A landscape with many peaks, sampled at points; each row gives a point and its height.
A climber steps from a point to whichever of its 3 nearest points has the largest rise for the distance, and stops where none of them is higher. Distance is the straight distance between rows; heights are no part of it.
Gaviv: [128 192  73 178 147 121 153 134 148 117  90  83  82 180 122 106  55  75
 177 214 109 136  49 178 148 116  58 103 153 103 198]  height 5.00
bon: [135 206  80 166 130 110 149 151 163 112  68  92  85 193 136 102  51  85
 180 212 113 139  45 187 134 126  60 122 142 123 195]  height 5.14
tisob: [117  85 159 118 161 113 115 105  92 144 148 141 160  82  87 156 172 126
 122  83 133 143 152 100 119 118 145 119 138 122 103]  height 3.14
sedo: [146 152 139 121  81 157 139 154 149 121 132 147 121 145 155 117 115 166
 138 123 144 142 136 124 119 133 135 165 112 157 112]  height 4.20
Posez: [ 93 154  81 180 191 102 151 127 128 129  85 104 128 134 112  87 128  60
 156 157  99 125  86 164 154  89  75  42 177  80 172]  height 3.25
sebik: [126  75 160  93 137 132 116 121 110 140 169 154 160  84 124 150 175 173
  89  86 130 138 192  88 119 124 170 144  96 122 103]  height 3.65
puda: [155 177  99 151  85 128 135 135 142 111 102 129  95 167 154 126 102 119
 162 172 119 123  88 145 121 148 122 149 125 128 134]  height 5.39
zok: [145 158 119 142  79 139 127 137 147 117 104 123 110 158 136 135 108 131
 152 151 115 137  99 135 121 144 134 163 137 138 127]  height 6.49
ratum: [127  73 181  85 147 125 116 113  94 145 160 154 167  73 119 149 200 161
  93  68 129 131 204  71 130 112 177 121 108 128  94]  height 3.98
bev: [109 100 133 116 168 116 127 102 108 136 130 121 130 106 117 121 134 104
 122 117 132 111 131 118 119 116 133  91 127 112 133]  height 2.49
rigif: [139 132 116 137 150 103 140 130 138 111 130 122 105 132 134 112 124  97
 129 139 126 136 124 147 125 135 115 106 139 106 151]  height 3.06
dapi: [147 172 109 152 113 133 135 146 138 117  86 118  76 180 150 112  86 105
 162 182 130 107  82 162 117 146 107 140 121 118 150]  height 4.09
Rebet: [119 166 107 171 159 128 153 139 134 103 105 107 114 156 114 101 105  80
 154 181 125 133  78 166 156 115  64  93 157 102 177]  height 3.59
vezur: [137 180 115 166 120 135 130 146 151 117  74 116  80 195 151 106  75  99
 170 186 121 114  81 186 118 145  96 145 128 123 167]  height 4.89
rit: [108 163  81 189 179 110 151 131 130 118  98 102 116 153 111  91 113  67
 156 175 114 124  66 159 143 108  67  61 167  86 179]  height 5.13
tudo: [118 181  82 197 169 114 163 130 123 113 101  99  97 157 119  93  90  70
 159 190 119 132  68 157 143 111  61  68 167  82 190]  height 4.11
Tezag: [126 110 179  96  53 160  93 122 151 133 191 147 154 109 142 168 140 201
  93  68 153 122 164  82 125 142 185 198 104 185  77]  height 4.52
Vit: [140 150 125 137  96 143 125 142 143 121 122 126 126 152 135 133 100 136
 150 130 109 143 108 130 120 138 135 163 139 139 126]  height 5.20
Gepa: [121 130 117 138 150  96 136 124 135 102 122 109 108 131 128 108 130  90
 130 147 119 126 128 141 126 132 105  98 144 109 152]  height 2.41
Fisub: [101 124 101 147 192  95 138 118 123 135 108 113 140 105 125 122 139  84
 136 146 120 136 132 128 135 102  75  67 155  89 164]  height 2.55
pofar: [ 98 176  68 201 203 109 165 126 121 130  79 104  95 154 110  89  91  49
 157 182  81 123  92 159 127  95  58  31 179  58 188]  height 5.96
Kabit: [140 135 124 140 108 122 135 133 142 107 118 108 110 149 134 123 122 108
 140 143 115 132 109 149 124 134 130 136 139 121 140]  height 3.91
mov: [136 173 116 159 135 136 155 146 133 109  86 113  91 183 127 100  88  87
 162 187 120 125  80 169 141 133  81 126 141 110 174]  height 4.00
zev: [129  78 163  84 156 135 117 115  87 147 160 159 165  83 117 147 180 156
  91  82 139 143 197  79 126 123 169 125 106 121 100]  height 3.88
lem: [131 100 135 115 162 111 122 105 107 134 149 130 149  89 103 140 166 121
 123 109 136 124 139 115 126 129 144 103 129 112 110]  height 2.82
zupem: [124 102 130  86  88 140 106 138 133 143 163 150 132 116 140 150 139 176
 104  97 132 120 168 107 129 142 164 171 105 152  69]  height 4.51
Lutu: [127  82 157  99 156 124 114 123 106 144 152 150 156  85 104 147 157 143
 118  94 132 139 168  96 130 128 153 141 125 133  97]  height 3.67
lanof: [119 175  81 185 157 119 157 133 128 117  97 100  87 160 121 102  73  64
 169 205 114 147  53 173 145 111  59  82 157  93 203]  height 3.85
Gom: [136 212  80 163 126 125 142 155 173 103  68  99  74 190 142  89  51 102
 188 217 113 136  45 175 121 127  74 126 140 131 188]  height 4.72
vuve: [111 177  79 201 162 117 157 137 120 113  98 105  87 155 123  95  76  64
 161 203 102 133  62 161 139 106  56  69 180  83 194]  height 2.66
rezo: [144 169 118 131  59 166 133 152 149 120 105 135 102 153 137 134  97 150
 146 149 127 144  97 129 112 138 127 172 121 158 122]  height 3.40
Peza: [146 200 103 163 108 129 125 152 166 109  75 125  70 193 148 104  69 102
 181 197 130 133  77 193 115 145  89 141 137 127 175]  height 4.44
ribep: [117 172  87 192 162 121 154 138 127 112  97 101 113 145 119  88 113  70
 155 175 118 129  70 153 150 111  67  75 159  96 174]  height 4.88
dimiz: [133  93 151 111 152 111 115 109 108 145 141 140 152  89  94 142 168 134
 121 106 136 126 153 113 124 121 142 118 133 118 104]  height 3.12
Sedal: [138 162 124 125  88 157 134 147 144 131 123 127 131 144 141 127 111 155
 133 120 135 150 127 121 116 135 138 160 125 146 114]  height 4.47
rom: [133 100 128 112 143 127 122 114 113 130 144 128 153 106 126 128 156 129
 125 117 155 141 132 127 123 127 147 131 126 121 106]  height 2.95
duto: [ 97 173  79 200 194 114 166 126 126 121  93 104  93 147 120  85  88  49
 158 187  85 131  71 161 135  99  67  43 185  73 187]  height 5.76
tavu: [111  93 147 119 171 103 127  94  96 140 158 128 146  84  95 143 182 117
 124  93 135 134 150 102 118 111 142 110 130 102 118]  height 2.93
zup: [137 147 125 119 104 154 134 136 131 131 128 130 130 140 144 128 123 153
 139 120 137 151 134 130 120 128 134 153 119 139 116]  height 4.77
buzu: [ 99  94 135 121 178 105 149  96 112 143 132 120 131  92 105 137 150  96
 124 106 119 107 142 109 120 105 127  84 130 104 131]  height 2.32
satu: [130 182  73 171 149 122 166 145 135 112  91  91  88 173 121 100  67  74
 172 211 113 149  50 174 145 114  52  98 159  94 198]  height 4.53
Keke: [138  67 165  91 132 131 119 122 107 141 164 163 163  83 117 142 179 177
  84  82 130 131 200  96 124 129 182 136  96 126  97]  height 3.44
ped: [134  87 139  86 100 137 110 130 131 139 164 151 150 112 129 141 137 165
  99  94 130 125 174 114 125 132 148 161 110 146  80]  height 4.33
Gubo: [121  90 184  93  74 161  85 121 123 145 187 154 171 112 139 167 145 205
  82  56 157 106 172  83 127 138 192 188  98 170  73]  height 6.39
mub: [143 121 145 100  40 141  99 134 141 146 155 139 127 130 164 151 131 191
  98  89 156 117 140  90 128 144 166 183  93 196  89]  height 6.86
Demu: [133 161 109 148 153 135 155 150 134 102  92 104  96 158 120 103 103  85
 158 165 117 119  88 159 148 127  81 112 142 116 168]  height 3.46
Kuv: [124  60 167  94 101 147  96 109 102 150 178 164 174 104 118 159 180 189
  66  58 135 113 191  93 120 130 195 153 104 146  85]  height 5.32
nibi: [131  81 167  94 158 124 108 118  85 151 158 152 166  76 100 154 162 142
 111  82 134 143 175  85 130 117 159 137 124 121 100]  height 3.70
fab: [137 107 145  99  58 137 101 121 136 136 183 137 141 117 152 156 148 195
  87  89 139 114 160 102 122 148 176 176  94 167  82]  height 5.80
dogur: [136 190  85 172 143 121 152 147 150 110  94  93  86 178 124 105  68  81
 180 213 120 143  51 176 129 127  62 111 141 109 200]  height 5.91
kidor: [120  51 172  66 139 136 108  87  90 147 170 147 168  52  99 148 197 172
  80  50 118 123 212  70 130 114 197 118 102 147  72]  height 6.42
nav: [124  68 173  98  88 159  98 113 114 153 182 157 182 115 130 159 162 202
  77  46 147 115 186  82 128 139 201 183 101 165  72]  height 5.48
lifa: [124 109 130 124 153 118 131 103 104 137 133 121 144 111 125 125 140 114
 123 121 139 118 129 127 122 115 140 102 130 120 118]  height 2.54
rim: [115  93 165 116 177 102 120 109  90 148 146 130 152  84 102 153 184 124
 115  80 127 136 168  98 124 114 148 112 130 109 105]  height 3.04
feru: [109 106 136 123 175 116 131  99 119 141 121 117 133 107 122 127 131  86
 123 118 120 121 131 131 118 117 123  90 137 108 138]  height 2.48
gamif: [131  86 143  93 112 127 105 129 117 139 160 166 154  96 128 153 151 183
  87  88 135 128 194 103 114 140 160 157  95 137  86]  height 5.33
rak: [ 93  98 138 121 183 113 141  99 110 140 123 118 135 103 116 128 134  90
 124 123 114 114 141 120 124 110 111  82 140 104 139]  height 2.40
gan: [ 91 110 132 131 195 109 138  96 128 141 116 124 145 100 119 130 142  83
 122 130 112 122 146 123 141 111  98  70 140  93 145]  height 1.27
tok: [129 114 160 107  44 139  99 138 144 138 179 137 139 115 151 155 145 199
  91  89 155 123 153  91 119 146 177 181  94 178  81]  height 5.73
silot: [ 93 155  88 180 182  87 156 129 135 125  86 103 123 127 104  98 131  61
 148 161  98 128  89 161 150  93  72  55 172  85 163]  height 3.21
rame: [131 136 140 110  77 161 124 149 152 132 136 145 131 140 142 128 138 157
 122 116 142 121 151 134 119 141 139 157 108 158 106]  height 4.65
Rati: [130 146  96 147 159 118 154 152 126 107  90 113 103 138 120 103 102  93
 141 161 119 119 101 143 143 128  76 110 131 121 162]  height 3.34
fov: [145 145 111 150 124 115 145 131 139 114 120 113  94 148 132 117 117 106
 144 159 114 126 107 153 125 138 120 120 134 117 142]  height 3.48
nivum: [123  89 170 102  79 151  88 119 126 143 186 145 170 117 137 157 155 193
  81  62 140 120 178  92 126 149 191 176 104 163  73]  height 6.11
Gekeg: [104 132 116 141 190  99 138 116 136 130 109 116 139 106 120 129 138  88
 126 145 123 131 130 119 140 101  88  76 152  95 169]  height 2.47
dulik: [122  54 179  57 143 132 117  96  91 147 176 150 170  52 103 151 199 164
  83  48 119 126 221  71 132 109 195 126 107 141  78]  height 5.04
Sol: [135 119 148  95  53 142 109 132 137 147 163 145 127 121 155 150 142 183
 104  98 142 112 148 103 114 136 168 182  89 179  76]  height 6.50
bolov: [132  70 166  93 178 118 120 106  80 154 152 150 171  68 115 153 191 142
 104  76 132 139 184  70 130 107 158 123 117 120 106]  height 3.84
Leku: [139 161 120 135  73 155 126 152 139 122 116 127 122 147 136 130 100 143
 151 136 112 140 110 135 116 144 131 167 131 151 126]  height 4.01
pez: [137 223  73 174 118 130 144 167 178 105  64 108  71 197 150  80  44  93
 178 215 125 130  37 186 113 135  79 130 136 138 176]  height 4.10
zisek: [135  90 141 110 144 124 113 122 110 132 140 132 157 102 117 143 153 133
 120 117 144 139 140 123 135 135 149 129 129 120 104]  height 2.72
nivik: [131  84 160 102  88 139 100 118 130 138 183 154 167 113 138 160 159 190
  86  71 142 123 187 100 118 147 186 164 104 141  76]  height 5.87
Rogek: [134  81 171  89 144 134 116 115  95 146 166 163 174  81 118 151 182 168
  85  83 135 149 189  81 127 126 172 135 104 123  93]  height 3.77
Nas: [138 108 141 100 135 132 115 129 125 127 143 132 162 111 116 133 148 142
 122 117 147 132 145 133 129 135 150 137 126 132  96]  height 3.38
Pepa: [103 175  77 198 175 107 161 135 120 117  91  95  88 153 122  99  74  59
 160 199  94 132  65 170 141 105  54  61 177  79 189]  height 3.51
Ronil: [141 168 110 157 131 131 140 147 141 115  82 113  85 180 132 114  90  95
 168 178 116 109  92 167 139 141  89 130 121 118 169]  height 3.64
Nupod: [ 87 169  72 200 210 103 168 120 114 132  86  98 115 142 115  87 116  60
 157 176  92 129  85 159 134  94  73  39 176  61 178]  height 5.50
Foro: [140 121 135 111 132 135 137 128 126 124 150 121 145 121 140 129 140 144
 128 120 150 137 127 131 134 129 154 135 123 133 113]  height 4.58
rizi: [136  91 147  89 137 128 103 124 118 144 140 154 157  91 113 142 143 146
 111  98 135 134 167 112 138 141 149 151 117 135  92]  height 0.67
masip: [126  81 144  93 137 130 114 130 103 143 157 160 153  98 118 157 147 178
 100  98 130 130 176  96 121 136 156 141 110 123  88]  height 5.18
bigom: [124  65 169 100  93 145  95 117 121 145 177 151 168 113 126 154 159 189
  71  64 137 113 189 101 116 138 183 166  96 147  83]  height 5.69
vegik: [147 178 109 165  87 135 134 142 138 119  90 131  92 169 157 113  87 118
 160 172 127 128  81 149 115 149 124 143 126 125 142]  height 4.35
lag: [117 138  92 141 179  95 143 137 127 119 107 113 118 119 122 105 122  85
 140 155 118 123 102 133 146 116  78  93 152 111 160]  height 3.33
sazu: [136 107 169 101  53 149  87 125 144 145 184 142 147 112 143 162 149 195
  93  78 153 119 162  89 119 144 180 182 108 174  79]  height 4.82
Setod: [139 153  99 141 152 106 149 145 136 106 107 104  87 141 126 108 112  94
 144 154 122 125 108 140 134 134  93 113 135 115 154]  height 3.19
pabag: [112  90 132 114 172  96 127  93  95 143 160 130 138  86  94 140 180 113
 125 105 128 115 147 108 117 117 130  94 128 103 118]  height 2.85
ketu: [ 98 125  95 146 200  90 143 122 118 141  97 107 135 109 115 122 129  85
 135 154 108 132 117 119 140  92  73  75 157  97 164]  height 2.83
bod: [139 138 136 107  98 159 126 147 145 128 137 144 140 135 153 131 136 153
 130 111 142 142 144 134 123 137 146 154 112 149 111]  height 4.59
sidu: [141 127 128 128 121 131 133 125 123 120 132 115 123 139 141 131 120 119
 142 121 127 142 119 142 121 134 140 134 144 133 121]  height 4.49
Zisa: [115 103 131 125 167 111 130 111 121 121 128 122 127 117 134 121 130  90
 121 122 128 117 134 130 125 118 124  94 148 115 142]  height 2.51
Lile: [125  99 136 101 149 120 116 109 111 138 142 139 156  90 105 144 160 123
 124 109 147 135 143 117 128 123 149 116 127 118 100]  height 2.81
Nimas: [124  61 168  87 103 143  98  98 103 146 167 142 182  98 120 162 175 187
  77  57 135 123 196  87 130 135 199 152  97 153  80]  height 5.06
subu: [129  75 155  91 125 131 110 112 111 143 166 164 162  94 127 144 171 188
  70  80 137 131 194  99 117 135 183 142  95 126  94]  height 3.36
Kozap: [135 110 193  78  41 168  83 126 154 136 180 150 153 117 149 168 131 201
  87  62 164 123 153  74 135 139 199 218  97 199  84]  height 3.22
lezep: [123 101 172 100  66 151  87 123 144 141 184 144 159 118 144 158 150 199
  87  73 149 112 169  94 118 145 184 185 102 169  78]  height 5.31
rumab: [104 169  78 193 188 109 170 130 127 119  88 108 106 145 121  85 109  64
 163 184  99 130  78 163 139  93  67  45 178  76 180]  height 5.49
muta: [143 129 143 103  41 157 103 137 135 142 140 151 115 140 160 152 124 179
  98  93 150 109 131 110 127 150 171 192  98 196  99]  height 7.61
Lotu: [127 179  90 174 158 124 160 135 133  98  93 104 111 163 116 100  96  80
 154 192 127 138  70 170 147 125  60  92 159  99 193]  height 3.63
nug: [146 206  95 168 126 124 134 149 168 103  80 106  75 188 140  94  69 100
 185 212 121 140  57 190 113 139  64 126 126 120 187]  height 4.86
Niro: [118  57 174  84 114 145  99 101 101 155 170 157 171  86 113 154 182 180
  76  52 126 113 207  93 131 133 196 138  99 149  79]  height 4.84
lila: [134 118 142 103  49 141 101 135 139 145 175 148 128 115 156 153 143 193
  96  91 152 117 158  96 119 146 175 173 101 177  82]  height 6.18
Zam: [127 178 109 171 146 129 162 143 144 107  94 107  98 170 128 107  88  83
 166 193 129 136  72 170 147 128  64 100 146 105 184]  height 3.86
Kan: [145 136 122 130 117 131 136 133 139 113 123 114 119 148 136 130 116 111
 149 129 123 138 123 142 121 144 134 136 131 121 141]  height 4.14
kebab: [134 175 118 164 139 132 154 145 149 105  88 109  89 173 127 101  85  93
 164 190 122 124  79 180 134 129  71 121 145 111 187]  height 4.50
bope: [130  73 171  87 131 140 121 106 102 140 158 161 172  84 110 149 187 185
  79  65 128 126 210 101 127 132 189 131 100 138  84]  height 2.96
Fuf: [146  94 138  89 126 133 112 131 122 135 152 152 156 103 114 145 149 153
 106 106 132 134 162 120 122 139 151 152 121 133  93]  height 0.41
Sava: [139 186 117 159  98 142 125 147 152 115  78 116  82 189 156 104  63  96
 173 189 130 124  77 171 111 144 104 153 134 135 159]  height 4.70
fide: [133  73 157  92 151 127 117 125  92 145 152 153 167  81 107 156 164 158
  99  83 142 145 178  91 128 129 157 133 117 123  96]  height 3.79
nugon: [142 151 123 138 102 139 141 140 136 117 118 123 123 155 138 127 110 132
 147 129 115 139 115 135 120 138 133 157 147 139 120]  height 5.99
mun: [136 125 165 101  42 148  83 129 149 132 186 143 144 112 146 176 141 197
  92  76 166 125 156  87 127 154 183 196  95 188  85]  height 3.80
sasan: [135 121 129 130 149 131 127 118 117 121 128 115 125 121 133 124 118 105
 126 124 132 125 126 134 122 124 138 116 148 127 137]  height 2.38
Kidul: [116 106 130 122 159 106 127 106 107 131 141 118 144 101 109 129 149 114
 130 116 138 115 136 121 126 125 143  99 131 111 119]  height 2.60
Filed: [141 130 119 122 125 140 133 137 120 125 137 118 140 143 137 130 121 139
 140 120 146 145 129 130 134 125 144 146 134 130 118]  height 4.80
godef: [127 102 130  91  97 142 107 141 137 133 153 147 141 114 147 150 133 174
 112  97 131 114 165 117 122 137 157 165 115 157  86]  height 4.34
Vade: [156 172 114 146  66 148 129 140 152 114  96 138 111 163 149 133  99 135
 148 170 124 133  80 143 118 152 132 162 120 139 132]  height 6.09
dula: [133 113 121 121 145 126 129 109 108 124 147 116 139 132 134 128 125 118
 128 116 134 131 124 123 124 131 144 129 140 127 125]  height 2.42
Zerud: [101 101 128 119 171 106 131  98 103 141 138 123 137  98 104 127 156 107
 128 107 140 116 128 106 120 118 135  89 121 106 130]  height 2.43
komab: [135 137 133 106 107 148 126 142 142 125 133 135 153 138 145 128 143 160
 128 118 141 141 146 131 128 133 150 150 122 147 104]  height 4.38
riz: [151 150 105 150 121 123 147 142 131 116 107 116  90 162 141 110 111 113
 151 162 112 117 101 155 130 140 108 127 119 125 142]  height 3.35
fup: [ 98 141  97 159 194  93 134 124 127 137  90 104 128 120 107 112 127  65
 157 153 103 128 104 144 151  91  72  71 173  85 162]  height 1.54
foz: [137  96 147  96 139 132 109 126 107 140 136 145 153  99 107 147 157 140
 118 105 137 141 147 115 130 128 148 132 125 126  90]  height 1.76
keva: [118 124 129 135 159 118 133 114 126 118 120 117 110 119 131 115 124  88
 128 129 126 132 130 148 123 125 116 102 143 111 149]  height 2.58
petos: [111 146  96 165 176 104 148 138 125 115  89 110 113 128 110  98 123  81
 145 159 118 123  91 144 145 110  66  81 168 115 165]  height 3.39
mur: [142 118 130 102 117 144 131 130 131 130 138 132 161 130 135 133 144 144
 123 109 135 133 150 133 134 127 148 145 114 131 103]  height 4.18
Mipe: [137 185 111 167 119 126 135 156 163 109  79 114  73 186 146 105  74 100
 173 198 125 130  79 186 125 136  78 132 133 129 173]  height 4.95
lili: [122  58 186  70 152 129 118  92  98 144 173 146 173  57 108 149 209 162
  88  55 116 128 207  70 123 109 184 121 107 143  79]  height 4.71
Gilo: [144 111 183  64  39 166  90 126 143 137 181 163 148 117 147 167 122 219
  94  71 170 120 159  83 133 152 195 220  87 203  81]  height 3.24
Nuru: [147 140 124 145 133 113 138 130 135 105 124 113 104 143 129 118 118 102
 133 137 117 127 119 148 122 136 121 122 138 120 144]  height 3.66
dud: [138 177 105 159  91 130 123 154 148 119  82 131  84 188 171 110  69 111
 170 189 131 126  73 165 116 144 115 155 132 138 151]  height 4.46
Reb: [131 153 113 155 163 117 162 147 137  98  97 105 108 154 114  99 109  79
 144 178 125 125  80 157 153 123  64  95 156 118 178]  height 3.53
Las: [148 152 108 141 137 112 155 141 132 114 101 108  82 155 135 111 109 107
 149 156 111 115 107 154 125 138 118 123 119 108 138]  height 3.26
rus: [145 161 115 148 111 133 142 141 136 120  88 110  91 175 141 113  94 106
 166 174 122 121  81 152 121 141  96 135 115 122 146]  height 3.13
Difip: [144 148 112 145 140 106 151 133 137 109 112 108  91 144 133 111 118  99
 131 154 118 125 104 143 128 141 111 104 130 115 148]  height 3.23
morov: [139 178 109 158 103 139 136 141 138 121  83 122  78 189 155 114  76 102
 171 178 126 113  78 165 126 145 101 147 123 130 152]  height 4.66
furu: [131  84 145  95  99 131 102 130 130 148 174 148 145 112 141 150 151 190
  88  83 138 126 179 106 109 145 178 159 102 147  81]  height 5.22
duvi: [128  97 139  94  85 143 107 128 130 140 173 153 148 115 143 151 143 187
  92  92 139 118 183 108 120 150 170 163  93 152  81]  height 4.87
Let: [150 171 124 149  72 140 132 142 156 117  94 130 110 156 139 134 101 130
 150 167 118 132  85 143 115 147 132 162 129 145 129]  height 6.24
liki: [114 157  92 179 177 104 161 132 126 120  84 114 125 136 105  92 120  71
 157 173 113 124  72 160 155 111  68  73 178  95 167]  height 4.79
Fomi: [141 137 114 129 105 144 135 141 125 130 129 122 126 151 142 129 119 136
 141 115 123 147 115 127 122 129 142 155 131 132 122]  height 5.17
til: [147 166 109 159  97 124 142 139 142 113 111 113  99 167 145 127 111 114
 149 161 120 133  98 146 124 149 132 137 133 125 137]  height 4.94
piru: [153 126 151  91  32 151  92 133 155 135 164 145 138 117 154 165 134 200
  98  89 168 124 138  91 120 149 178 196  93 198  87]  height 6.36
tur: [116 134  90 145 192  87 137 132 127 124 110 107 130 105 114 111 119  88
 130 148 129 131 117 127 137 107  76  83 148  97 161]  height 3.27
vok: [131 109 146  90 110 142 119 143 141 132 139 143 151 115 133 133 141 162
 114 108 134 129 162 128 135 132 157 146 111 142  85]  height 4.13
gik: [131 139  97 148 165 100 149 140 126 105 115 108 100 135 117 107 123  92
 135 147 120 123 116 132 136 128  82  98 138 117 158]  height 2.90
kobab: [114  49 179  74 120 137 109  97  89 151 170 151 172  74 107 153 196 182
  83  52 119 121 207  79 126 119 206 133  92 144  73]  height 3.78
muf: [134 147 150 127  47 159 108 148 150 129 134 153 117 147 153 128 124 170
 118 101 148 123 138 127 117 145 138 166  96 174 112]  height 4.36
Sili: [ 98 145  90 170 183  97 140 120 121 127  89 113 129 118 111 101 132  61
 160 154 106 128  90 156 150 104  73  67 174  94 168]  height 3.89
zer: [114 134 105 145 176  94 140 134 142 114 108 117 119 117 124 105 121  88
 132 151 127 135 120 127 132 112  86  88 154 108 164]  height 3.29
saz: [124  71 175  69 139 132 117 101  98 145 157 159 169  65 105 152 200 164
  70  63 126 131 206  78 132 123 185 122  95 137  87]  height 4.23
Domek: [142 162 115 121  72 160 128 155 157 119 110 141 115 147 139 123  83 160
 145 137 136 145 111 121 113 145 133 176 120 163 119]  height 3.08
Vak: [143 213  87 169 116 129 135 160 172 107  74 111  73 199 142  96  59 105
 189 217 124 133  64 190 101 141  75 136 135 142 173]  height 4.26
Boziz: [136  83 153  93 101 142 100 117 119 138 175 161 157 105 134 150 159 185
  87  82 128 127 191 103 113 141 176 155 102 140  88]  height 5.58
menem: [127  90 150 108 145 121 111 120 106 143 143 146 157  86  95 156 163 126
 116  94 134 134 156 108 133 126 153 136 135 113 100]  height 3.37
movem: [128  78 174  93 159 120 121 112  90 156 167 144 176  64 114 151 199 156
  99  75 128 135 188  66 132 103 163 112 113 125 101]  height 3.94
per: [123  87 184  81  68 161  92 117 143 145 189 156 170 110 148 167 140 209
  83  51 156 117 164  72 123 142 197 193  96 178  70]  height 6.68
sezel: [124  63 168  89  95 155  97 110 117 147 173 163 175  96 124 155 170 194
  70  50 133 117 188  95 122 138 204 166 104 153  82]  height 5.55
biv: [105 109 139 128 178 108 136 102 128 130 116 123 136 101 109 127 143  87
 120 130 120 117 149 121 133 114 100  82 135 100 151]  height 1.93
Zag: [128 126 142 101  54 154 106 143 144 143 138 148 119 127 163 144 129 169
 108  93 141 110 145 111 125 144 166 184 102 184  87]  height 6.43
nekim: [ 98 170  72 197 209 106 170 128 115 129  75  97 106 144 109  79  96  56
 162 171  78 125  98 166 133  84  61  36 172  68 188]  height 5.81
Vudi: [105 108 133 117 177 112 139  99 112 142 126 122 135 109 118 128 139 104
 124 115 130 109 137 117 121 116 120  90 133 117 144]  height 2.46
rog: [133 179  87 174 146 123 150 141 145 109  95  86  94 175 118 104  71  81
 172 207 121 139  58 169 145 120  57 103 154 101 207]  height 5.19
Dira: [117  62 175  98  84 153  98 114 116 142 177 150 175 109 128 159 168 197
  81  55 136 111 182  86 123 136 190 174  97 153  67]  height 5.59
rupim: [118 135  95 140 182  96 136 138 126 118  94 112 120 117 112 111 119  79
 141 157 110 127 115 136 143 106  70  91 160 111 166]  height 3.32
poz: [134 122 145 102  89 153 122 137 146 137 129 147 140 135 154 129 134 163
 110 104 138 131 146 129 128 131 150 160 109 157  97]  height 4.64
vaz: [141 115 178  84  40 155  78 118 157 135 178 153 146 113 139 172 135 207
  96  77 167 133 151  91 132 152 189 204  97 202  83]  height 3.31
Vul: [142 198  94 166 136 118 157 147 159 102  83  96  84 181 132 111  69  94
 180 216 121 138  57 186 131 131  67 120 135 116 183]  height 5.37
nor: [119 112 127 125 148 122 134 109 108 129 128 121 132 122 136 125 121 114
 126 117 141 128 122 129 120 124 147 111 144 121 134]  height 2.50
rul: [128 147  91 149 174 112 158 142 133 103 105 112 111 132 118 106 114  86
 145 158 111 126 103 135 140 128  79  97 150 117 159]  height 3.28
kova: [119 102 128 110 161 109 136  95 106 137 135 123 133 110 115 125 146 113
 122 110 136 120 127 120 122 121 137  99 128 119 117]  height 2.53
kubot: [129 128 141 103  72 150 111 148 138 142 142 146 126 134 155 130 135 168
 106  98 140 112 154 119 126 132 151 168 105 168  89]  height 5.29
Num: [144 186 110 166 135 130 141 146 162 102  86 106  85 185 128 103  73  98
 172 197 125 136  80 184 127 128  66 129 136 115 180]  height 5.08
seto: [147 146 129 142  94 133 137 136 138 115 114 122 108 150 140 134 108 122
 148 145 116 147 103 148 132 143 132 154 134 127 129]  height 6.87
nored: [115 147 105 159 169 125 155 138 123 108  99 111 113 153 110 102 112  80
 149 174 115 126  87 152 152 108  64  93 152 110 168]  height 3.50

Call two points neighbours if one is among the 3 nearest of the other. Go from one point of each pair to the other, from neighbour to neighbour, staying as high as possible. Name the lowest point that can't be avoided.
muta, dogur => vegik
per, seto => bod
muta, kidor => fide
per, muta => sazu

Where does a climber stop that starts at each point below?
pabag => kidor
fab => muta
Zisa => seto
vaz => muta
Ronil => dogur
bod => muta
Kozap => per
Lile => kidor
Gepa => seto
godef => per
bope => per
masip => per
Setod => dogur
Sava => dogur
gik => dogur
lem => kidor
